Each row is a point on a tangle of strands that fork, close into loops and nearly touch. The rows are in no order.
In the rows, zero is written as 100.
Points whose rows are less than 73.9 apart are linked; no others are. Some points are linked to none.
danos: [80,89,100,118,83,107,107,84,104,67,101,93,118,155,86,88,122,123,93,81,116,83]
Ril: [86,91,76,78,96,77,117,146,97,78,97,108,87,127,103,86,95,87,95,67,103,85]
pav: [104,89,113,98,104,88,27,95,102,126,120,118,104,75,111,109,92,77,106,132,95,110]
nir: [98,80,126,66,114,102,102,151,96,78,104,114,76,105,103,80,106,78,118,110,80,77]
nop: [114,100,97,60,119,119,87,124,99,114,114,85,37,81,135,108,90,83,147,120,111,80]
losi: [98,125,116,107,121,122,112,116,106,124,53,65,75,94,100,91,77,116,120,116,131,80]
Mim: [97,79,111,113,94,64,94,73,102,74,111,117,144,105,84,94,101,111,70,96,110,106]
daf: [87,90,77,112,103,65,127,125,111,71,73,103,101,121,81,85,90,87,89,72,117,106]
rez: [91,92,75,91,59,87,109,134,94,70,102,116,104,124,101,94,113,77,65,50,116,91]
saka: [85,148,105,121,71,129,109,94,121,100,96,61,83,57,91,120,76,125,90,130,128,101]
Gen: [85,109,109,131,93,105,150,71,97,91,70,104,107,115,60,86,92,116,79,107,98,106]
Zenar: [109,86,109,97,114,120,113,99,93,91,93,113,89,126,95,76,98,95,101,102,87,100]
resid: [89,115,123,108,116,87,106,110,101,129,66,90,76,82,111,75,82,94,103,124,104,81]
lim: [93,61,98,85,128,99,97,108,107,66,105,142,127,122,84,93,101,77,108,59,67,89]
Pab: [112,66,101,127,108,88,127,52,122,89,100,97,139,113,84,111,90,112,92,112,121,141]
Bora: [135,126,116,97,73,141,132,123,95,106,67,88,92,102,105,110,119,94,89,94,87,123]
migu: [132,49,109,99,87,84,53,63,102,97,130,120,121,81,125,82,112,88,109,111,91,118]
Ponur: [128,126,93,72,124,119,55,117,110,140,113,76,61,72,129,125,86,84,142,116,117,73]
fuvuz: [68,91,105,75,112,58,78,107,87,117,163,129,79,104,108,103,109,50,139,105,65,102]
duve: [101,80,93,96,73,138,112,118,106,107,90,111,112,113,115,85,136,78,123,89,102,103]
vupo: [100,110,93,123,60,112,110,70,105,97,94,95,120,81,59,102,89,88,95,107,101,123]
dup: [106,106,86,102,134,113,102,102,99,129,93,88,103,96,98,93,80,124,110,102,84,92]
Kotog: [107,62,110,88,89,88,33,75,90,133,125,120,102,71,129,94,121,98,102,128,88,116]
zav: [106,146,101,119,69,117,105,123,111,110,85,81,93,100,78,112,82,93,76,92,117,89]
fir: [118,155,99,74,106,115,75,101,75,108,98,78,52,84,115,108,83,97,119,101,97,86]
pevi: [136,157,124,104,110,92,65,132,88,155,75,93,85,75,113,141,106,102,104,122,109,104]
sumu: [106,76,101,111,106,73,110,89,107,122,97,104,88,73,102,83,97,84,100,105,105,112]
Nas: [106,125,83,101,74,90,98,123,100,88,94,97,100,108,85,109,97,76,68,79,114,98]
Nonol: [91,77,102,129,140,91,102,63,115,103,96,100,119,115,80,91,77,119,98,111,104,116]
fiz: [72,119,121,42,106,122,124,145,90,85,116,97,54,116,115,104,107,52,145,108,87,58]
Bon: [98,96,113,113,100,53,56,59,92,108,110,126,119,94,89,83,90,81,97,116,109,115]
genon: [88,103,109,113,81,76,40,85,103,124,102,110,106,73,105,83,102,84,88,133,120,99]
Ret: [90,92,112,130,90,77,91,47,111,80,127,90,131,52,89,106,78,139,67,121,117,120]
vimig: [91,114,100,121,80,51,117,65,100,74,105,111,116,121,72,108,94,101,66,82,115,123]
bina: [109,102,79,94,121,98,100,103,108,126,116,84,43,95,144,95,99,93,129,103,100,95]
duva: [83,107,93,60,90,80,88,121,97,93,138,116,74,100,89,99,93,42,130,101,77,99]
pagu: [84,88,75,120,78,148,127,115,117,76,87,84,124,101,89,106,89,128,89,76,126,97]
bona: [86,80,95,100,85,134,126,124,83,79,90,105,86,130,122,87,128,105,85,79,86,68]
duroz: [120,115,82,105,74,120,132,103,78,96,81,95,81,116,110,101,120,82,76,71,87,122]
punud: [75,81,120,133,74,102,132,59,116,62,120,87,124,72,85,106,95,139,57,126,102,111]
Gular: [64,86,97,121,107,71,112,77,107,71,87,133,157,142,68,93,120,128,85,67,110,116]
Pevel: [94,98,92,81,107,82,37,98,87,127,133,112,74,83,119,99,85,80,126,111,82,98]
ziki: [118,96,89,96,68,88,93,98,93,97,109,112,109,119,86,100,112,72,100,86,105,109]
pema: [137,132,132,97,109,96,67,103,87,130,92,98,79,90,102,128,89,98,79,125,99,104]
sisi: [132,106,115,117,99,118,136,113,109,107,71,89,78,95,96,105,103,108,88,109,102,103]
tepak: [126,168,116,112,87,128,104,87,115,112,77,55,68,67,97,124,79,116,108,123,139,85]
zulo: [78,112,83,87,92,107,141,131,88,110,90,87,47,113,132,83,116,71,113,85,86,81]
mupe: [114,149,96,66,121,122,115,140,84,115,82,94,87,77,104,116,104,76,122,88,79,60]
kalu: [91,91,117,114,121,109,120,123,119,87,86,87,120,93,67,116,66,122,81,115,112,101]
nud: [112,95,89,95,90,115,95,140,104,124,96,85,98,99,123,105,140,98,124,94,91,102]
Dig: [122,115,79,78,81,112,150,120,80,110,81,86,60,112,131,96,124,75,97,68,85,97]
tam: [103,103,87,77,98,69,80,105,93,91,111,120,73,106,83,97,99,66,105,82,93,96]
Gil: [88,90,120,127,77,124,140,68,102,70,92,98,100,81,81,86,90,120,64,105,101,102]
Mib: [113,149,99,105,116,109,91,144,95,143,74,73,102,91,104,127,93,121,92,108,108,108]
kuduk: [116,64,107,101,108,111,89,70,112,71,114,104,108,118,99,77,111,104,104,100,88,90]
Refen: [114,132,91,91,96,105,79,127,94,145,83,89,91,101,126,98,135,89,103,106,88,81]
feg: [60,74,109,116,75,76,112,79,99,56,88,133,162,127,77,69,138,104,93,70,121,106]
kete: [80,51,105,117,100,97,125,53,127,72,117,107,157,111,94,125,90,152,88,114,111,144]
biru: [121,143,117,83,121,104,61,93,77,131,99,91,64,80,123,111,94,108,108,125,70,87]
pibu: [115,94,100,96,110,105,76,85,73,110,99,97,89,103,105,85,78,110,98,105,75,115]
Dol: [94,86,87,73,87,130,100,120,85,75,133,107,69,119,101,102,122,62,101,80,59,62]
fome: [109,149,114,109,88,116,85,117,110,106,77,76,73,90,91,108,79,99,110,122,132,69]
Pusa: [118,161,105,44,129,115,120,126,75,130,66,97,70,92,125,110,126,74,142,100,92,67]
Lomik: [43,84,109,119,88,83,153,55,113,51,118,106,157,110,74,127,98,149,84,118,108,154]
Lan: [80,78,73,121,76,136,120,90,100,67,108,99,134,141,84,108,109,142,80,67,112,98]
Narak: [105,101,104,109,115,149,100,106,122,99,103,82,121,104,71,134,57,147,96,117,105,99]
merud: [109,85,74,122,98,49,96,78,109,109,102,93,105,80,112,95,95,113,84,96,109,120]
kas: [104,73,60,96,116,69,65,108,94,114,112,116,123,87,104,93,88,96,117,89,102,123]
voz: [110,114,91,119,128,127,121,75,97,102,83,102,112,89,74,97,75,124,96,81,75,88]
Gab: [107,80,120,109,111,77,54,44,100,89,108,117,135,100,82,105,81,116,83,117,103,113]
siziz: [60,96,95,125,89,93,124,76,104,76,97,106,148,135,42,108,98,112,88,85,125,108]
vel: [121,170,105,59,129,121,109,110,68,104,78,70,48,84,117,117,94,88,141,104,111,75]
Meze: [108,79,113,104,108,52,72,68,85,76,141,133,148,93,112,85,106,95,79,89,95,96]
tadeg: [84,109,96,134,83,83,130,66,114,87,103,97,144,109,55,128,98,123,65,99,114,118]
lunib: [112,148,90,125,90,108,129,103,110,101,86,79,85,44,91,128,73,136,76,105,106,114]
bovam: [120,102,72,111,93,129,125,113,126,84,87,91,121,78,81,122,79,104,96,78,102,100]
dobad: [88,92,100,115,145,109,101,70,92,135,76,106,116,113,99,86,92,130,113,120,85,98]
mok: [72,109,79,82,90,100,105,127,103,114,117,81,48,109,135,81,109,75,135,114,107,93]
difas: [105,113,104,119,124,88,127,119,118,103,78,74,106,62,87,119,63,129,85,102,112,118]
rofi: [96,44,122,90,104,94,110,133,119,92,100,130,113,115,107,76,128,63,133,98,90,104]
genik: [96,66,93,88,128,77,45,88,97,103,112,100,125,83,121,95,79,113,106,106,116,96]
luba: [94,86,102,121,109,80,69,65,106,135,109,108,137,59,105,123,78,135,79,119,112,141]
Let: [70,73,99,69,114,75,65,85,89,109,139,124,75,100,119,82,103,81,141,121,72,105]
Vove: [98,93,95,79,84,139,115,139,95,86,110,101,76,143,111,97,122,70,108,91,88,45]
duz: [91,70,93,122,131,73,46,84,105,124,112,105,138,97,109,123,77,123,83,101,118,124]
bifo: [140,85,120,104,104,91,104,99,123,126,97,95,82,90,108,89,121,101,86,110,96,108]
fuva: [92,50,101,99,112,58,78,60,84,72,133,123,158,109,127,79,131,122,108,75,102,107]
bul: [105,116,97,122,83,111,142,75,82,98,74,106,89,112,83,108,98,96,73,87,83,124]
veg: [100,120,110,45,117,131,110,138,82,108,116,82,48,93,139,104,115,76,149,129,87,72]
bitov: [80,56,120,71,115,77,105,155,105,79,115,134,98,116,115,87,136,80,119,99,68,93]
pofe: [94,140,97,103,73,103,106,122,78,127,76,101,99,115,94,80,126,87,96,105,91,95]
Zaror: [64,79,91,115,72,116,120,101,90,67,95,99,86,137,102,64,122,116,77,83,104,87]
Kube: [103,54,106,101,123,90,104,79,99,57,101,139,126,128,92,75,108,106,111,83,86,93]
lafim: [107,113,89,124,101,135,126,92,128,104,112,73,113,93,74,139,67,123,83,88,105,105]
Vuru: [96,49,114,124,112,63,97,36,113,76,117,121,155,133,103,89,126,128,108,89,116,119]
Velop: [94,63,107,96,80,103,108,127,115,95,79,112,115,98,103,62,126,87,103,105,100,126]
vit: [99,109,90,68,81,114,68,116,96,87,145,107,60,109,111,92,117,61,117,101,75,83]
tifad: [124,88,94,105,94,78,71,91,104,128,112,90,111,62,126,114,92,117,81,103,117,134]
pif: [121,121,106,58,126,134,113,146,82,112,89,91,75,124,99,105,101,85,101,79,82,63]
vumu: [126,144,80,90,106,130,96,133,100,136,87,64,87,84,122,115,109,116,108,99,109,78]

A fork is a point with three links, a tip a point with one. Leave the first point through the second and follow the links. Name the first fork or tip that comes.
kas / genik | duroz
Refen / vumu | pif
Vove / bona | fome
duroz / Bora | kas
pif / mupe | Refen
kalu / Narak | duva
